A landscape with many valleys, sampled at points; each row gives a point and its height.
From any point a ball rolls to the lowest of the 2 points nearest to it. It stops when none of these is lower. Distance is the straight distance between rows; heights are no part of it.
Q_707 (h 435): [ 95 115 128 145 104 113 145  65 149 205 138 126 134 151 201 136 130 150
  84 109]
Q_99 (h 310): [171 146  86 109 137 129 124  97 126 115 143 162 113  73  92  88 100 109
  97 121]
Q_905 (h 583): [ 79 106 183 141 139 132 164 142 115 180 131 107 110 132 120 105  67 115
  92 132]
Q_378 (h 379): [149 107  76 132 126  95 121 105 147 160 123 154 135 109 125 133 146 126
 126 122]
Q_188 (h 304): [163 155 149 129 109 185 118 148 113  51 116  94 138 206 162 154 190 112
 164 143]
Q_93 (h 618): [135 105 180 172 161 148 189 110 133 155 157  93  97 120 137 168 113 125
  73 100]
Q_862 (h 461): [106 130 132 118  99 119 127  49 127 168 156 114 141 160 204 129 121 156
 108 126]
Q_823 (h 443): [131 119 184 146 158 143 147  86 116 104 184  80 103 138 147 187  99 153
 104 116]
Q_434 (h 477): [ 90 130 199 141 148 129 132  92 128 122 178  86 113 136 178 199 106 186
 112 105]
Q_272 (h 378): [143  92  98 113 119 104  91 127 128  87 143 115 155 141 109 160 162 133
 195 152]
Q_744 (h 328): [ 93 115 132 111 140 102 125 166 113 131 115 126 133 119  78 111 100 123
 166 151]
Q_350 (h 355): [130 145 167 163 166 139 130 165 133 115  85 103 126 181 157 203 162 145
 155 132]
Q_363 (h 276): [ 90 134 170 134 161 111 123 174 115 138 113 119 119 137 129 163 100 151
 159 131]
Q_37 (h 451): [155 125 130 179 137 132 143  90 168 155  95 110 131 172 186 209 186 150
  99 113]
Q_813 (h 407): [204 181 126 127 132 155 118 109 121  62 126 126 119 149 152 177 161 134
 138 118]
Q_627 (h 382): [127 196 180 128 118 154 131 125 117 112 102 103 132 201 211 183 157 166
 135 125]
Q_514 (h 125): [108  72 159 142 130 121 152  88 118 162 153  79 129 173 146 149 111 119
 123 154]
Q_759 (h 312): [129 135  39 133 116 103 118 126 158 184  96 203 144  88 103  87 156 121
 111 122]
Q_390 (h 489): [126  86  85 113  96 122 142 131 121 137 133 133 146 120  70  64 126  78
 131 155]
Q_56 (h 274): [107 104 153 101  99 136 120 116  98 108 152  90 145 182 144 116 118 113
 166 163]
Q_430 (h 250): [124 165  76 121 100 143 117 164 147 145  71 194 146 112 118  55 156 101
 112 130]
Q_361 (h 368): [200 161 104 116 102 166 109 128 120  49 126 128 132 152 153 138 185 114
 151 121]
Q_468 (h 530): [149 142 152 162 165 146 188 162 123 163 104 128  91 104 113 125 110 104
  82 101]
Q_325 (h 178): [ 91 118 167 158 143 111 146 112 159 175 161 129 118  84 159 170 109 168
  86  84]
Q_276 (h 286): [151 133  98 109  84 135 104 116 132 109 127 146 148 144 150 100 150 115
 140 132]
Q_962 (h 242): [157 126  97 136 141 136 141 171 129 122  90 138 129 130 109 121 169  99
 160 132]
Q_283 (h 430): [145 159 127 131 158 106 114 101 141 121 162 158 108  55 130 159 103 176
 108  79]
Q_43 (h 275): [191  75  87 139 110 146 135  92 139  98 140 104 143 160 128 142 183  87
 142 148]
Q_999 (h 261): [156 146 107 111 160 116 117 108 119 105 159 150  99  60  84 111  83 136
 114 115]
Q_706 (h 343): [112 112  71 127 116  89 115 115 150 190 113 174 146  97 110 101 125 132
 110 123]
Q_199 (h 366): [152  96 115 154 182 101 132 133 140 125 133 116 112 105  96 180 147 148
 154 126]
Q_914 (h 342): [140 163 165 125 105 169 125 128 115  88 110  96 140 211 191 156 174 132
 158 144]
Q_211 (h 473): [111 111  81  95 106 127 135 151 118 114 117 149 148  91  36  41 120  90
 137 158]
Q_340 (h 384): [107 101 104 138  98 108 134 133 144 194  98 143 151 154 146 111 140 107
 121 138]
Q_630 (h 315): [102 141 168 135 157 130 120 187 107 116  94 106 132 171 143 172 134 137
 175 143]
Q_212 (h 302): [177  76  92 143 138 130 153 106 125 128 134 106 131 135 102 136 148  83
 130 145]
Q_857 (h 278): [141 163  74 133 138 128 134 157 148 167  73 194 126  94 113  86 149 116
 107 113]
Q_450 (h 444): [ 85 149 193 144 136 129 137 104 129 148 140  98 120 156 199 180 118 185
 117 109]
Q_769 (h 244): [145 114 154 141 168 149 147 161 102  91 121  83 115 169 110 167 137 102
 157 156]
Q_738 (h 331): [170 117 129 137 167 125 146  98 117 109 172 121  96  81 100 144  94 125
 105 113]
Q_604 (h 408): [ 73 149 155  88 104 112  88 117 117 141 132 140 138 133 143  96  71 154
 130 147]
Q_831 (h 358): [ 71 123 152  90 108 121 119 162 100 135 119 120 146 142  94  75  77 113
 150 168]
Q_856 (h 222): [ 96 146  80 102  65 142  94 162 145 133  86 185 165 125 117  33 161 109
 119 138]
Q_262 (h 283): [123 111  61  94  75 107  85 132 137 105 133 156 168 107  90  71 160 118
 162 137]
Q_306 (h 440): [143 162 114 139 138 105 106 133 149 139 102 158 130 112 163 169 145 164
 138 101]
Q_778 (h 329): [134  86  80  96  88 103  98 137 121  77 147 119 166 121  76 105 163 121
 193 143]
Q_302 (h 311): [ 64 103 148 123 134  74 105 130 140 178 146 135 135  93 112 133  74 169
 130 127]
Q_907 (h 136): [129 101 117 122 136  90 114  78 137 144 179 137 120  75 111 130  78 150
 106 114]
Q_243 (h 598): [ 89 103 191 155 157 134 173 131 128 170 165 106 100 103 124 139  74 127
  80 110]
Q_405 (h 359): [157 103  81 110  72 158 117 146 116  64 140 121 139 139 107  64 178  83
 151 129]
Q_908 (h 245): [111 121 167 162 181 114 150 145 147 150 153 128 106  70 121 178 112 163
 116  89]
Q_267 (h 349): [ 88 167 154  90 135 118  83 175  97  88 122 133 133 131 118 124  87 152
 183 145]
Q_210 (h 402): [142 116 157 171 150 140 132 118 156 130  97  91 135 193 168 212 174 145
 133 138]
Q_730 (h 190): [156 128 134 148 152 149 150 167 120 109  93 108 122 157 122 154 161  99
 156 143]
Q_150 (h 176): [172  95 107 142 121 149 107 114 148  77 124  98 152 182 140 169 197 111
 169 153]
Q_245 (h 512): [160 187 161 155 149 151 183 144 130 143 115 140  84  94 131 140 115 129
  53  77]
Q_197 (h 414): [ 95 173 182 122 117 136 128 104 113 139 121 107 126 181 210 158 127 170
 130 125]
Q_452 (h 399): [109 128 119  95  74 165 122 156 108  94 124 136 140 141  99  28 119  80
 126 151]
Q_794 (h 391): [143 114 154 124 147 128 133  84 107 109 186  99 103 118 127 147  77 138
 111 124]
Q_255 (h 345): [164 167  95 106 112 155 130 115 121 111 122 162 119 105 113  69 114  91
  93 123]
Q_973 (h 251): [106 116  57 102  60 127  92 154 144 114 110 172 168 111  83  33 173 112
 139 133]
Q_722 (h 383): [124 112 102 111  75 164 130 188 119  88 105 128 141 143  97  39 164  78
 148 133]
Q_238 (h 168): [ 88 136 160 156 183 111 149 174 148 170 123 151 103  58 104 138 106 163
 115  89]
Q_46 (h 546): [131 120 143 143 170 141 182 171 110 154 107 125  94 101  73  90  92  86
 104 132]
Q_998 (h 230): [ 79 145 170 141 168 117 134 188 126 160 105 135 108 102 114 135  89 151
 133 114]
Q_760 (h 214): [107  80 147 122 108 125 128  77 112 138 160  77 146 190 159 138 126 125
 154 168]
Q_588 (h 243): [101  86 130 118 134  80 111 103 124 144 168 116 131 108 107 146  84 151
 138 137]
Q_768 (h 637): [163  99 168 179 183 153 179 108 132 125 152  84  97 131 115 186 127 118
  89 119]
Q_260 (h 456): [ 90 134 104  89 119 115 107 140 124 137 115 165 144  83  58  51  89 122
 118 163]
Q_421 (h 316): [124 152 125 103 129 126 100 175 111  86 108 132 135 137 125 130 135 134
 187 138]
Q_953 (h 465): [145 174 125 150 144 108 125 110 163 148 134 165 108  59 158 171 135 181
  85  63]
Q_266 (h 260): [166 125 126 140 127 172 117 164 128  55 104  96 141 186 133 159 207 105
 180 148]
Q_562 (h 485): [112 106 112 108  77 130 127  49 119 158 163 108 158 181 196  96 144 125
 130 146]
Q_481 (h 346): [166  87 116 131 135 148 166 139 109 116 130  98 120 142  87 114 136  67
 140 155]
Q_495 (h 313): [105  93 130  87  75 137 110 125  98  89 164  96 156 169 116  83 124 102
 171 163]
Q_955 (h 570): [ 85 104 146 139 144 109 150 145 132 194 125 135 116  99  91  95  78 115
  88 128]
Q_969 (h 471): [163 145 122 156 139 120 129 110 153 138 106 135 125 136 173 196 165 155
 114 100]
Q_449 (h 491): [165 206 141 147 150 134 153 136 145 132 117 158  94  76 143 163 129 165
  75  64]
Q_848 (h 309): [139 101 143 156 190 125 134 140 124 102 132  92 116 141 104 195 140 136
 153 143]
Q_708 (h 415): [117 143 147  93  95 172 137 131  96 111 137 121 129 150 121  42  90  75
 112 156]
Q_339 (h 330): [165 135  90 103  91 151  99 141 122  53 136 134 138 133 128  97 173 109
 168 124]
Q_189 (h 249): [113  99 134 141 133  96 130  82 154 171 172 131 119  91 153 155 102 159
  90  99]
Q_413 (h 413): [144 145  91 122 114 102  99  99 152 144 119 166 136 112 163 143 141 150
 124 108]
Q_142 (h 422): [141  79  96 127 149  88 106 108 132 110 150 114 144 113  94 175 137 144
 178 146]
Q_637 (h 285): [130 139 113 120 148 128 118 199 122  96  82 136 134 134 107 137 176 127
 204 138]
Q_397 (h 558): [122 114 126 130 147 121 154 137 117 159 127 132 109  98  84  89  85  98
 102 134]
Q_144 (h 466): [130 168 136 126 153 102  90 140 137 108 118 147 125 113 160 187 132 185
 159 106]
Q_154 (h 237): [120 143  98 105  72 138 112  91 132 155 125 157 152 151 167  74 133 114
 103 134]
Q_680 (h 657): [186 138 142 170 176 143 174 121 138 118 132 111  92 100 117 183 140 128
  91  95]
Q_824 (h 194): [109 147  91 100  54 160 105 129 136 138 106 173 156 145 141  29 148  95
  98 143]
Q_296 (h 381): [ 62 173 165  94 132 107  79 158 117 126 113 154 131 114 129 107  66 168
 143 139]
Q_795 (h 434): [ 80 125 126  92 108 102  98 108 127 150 139 153 143 101  99  76  66 137
 110 157]
Q_396 (h 380): [ 74 162 159  99 111 138 115 171 111 143  88 153 134 133 116  61  83 113
 120 155]
Q_415 (h 445): [167 190 135 117 134 128  93 128 123  73 118 139 123 141 170 187 150 169
 156 111]
Q_785 (h 223): [141  63 134 155 139 127 167 107 125 163 140  86 121 155 114 146 125  91
 113 149]
Q_993 (h 411): [ 94 108 107 146 100 108 138  96 153 219 115 149 137 146 172 119 129 128
  83 117]
Q_304 (h 386): [164 140 138 138 166 121 135  90 131 104 184 130  95  56 115 166  98 157
  92  87]
Q_236 (h 373): [167 157 129 121 128 154 145 123 107 113 125 132 106 126 127 101 111  98
 103 127]

Two balls start at each pair of points below. Name the first point that both come to, or write never.
Q_243 and Q_450 | never
Q_211 and Q_396 | never
Q_144 and Q_197 | never

For each start below, name every point that the ball comes to, in order.
Q_768 | Q_93 > Q_243 > Q_905 > Q_955 > Q_397 > Q_46 > Q_468 > Q_245 > Q_449 > Q_953 > Q_283 > Q_304 > Q_738
Q_969 | Q_306 > Q_413 > Q_378 > Q_706 > Q_759 > Q_857 > Q_430 > Q_856 > Q_824
Q_272 | Q_778 > Q_262 > Q_973 > Q_856 > Q_824
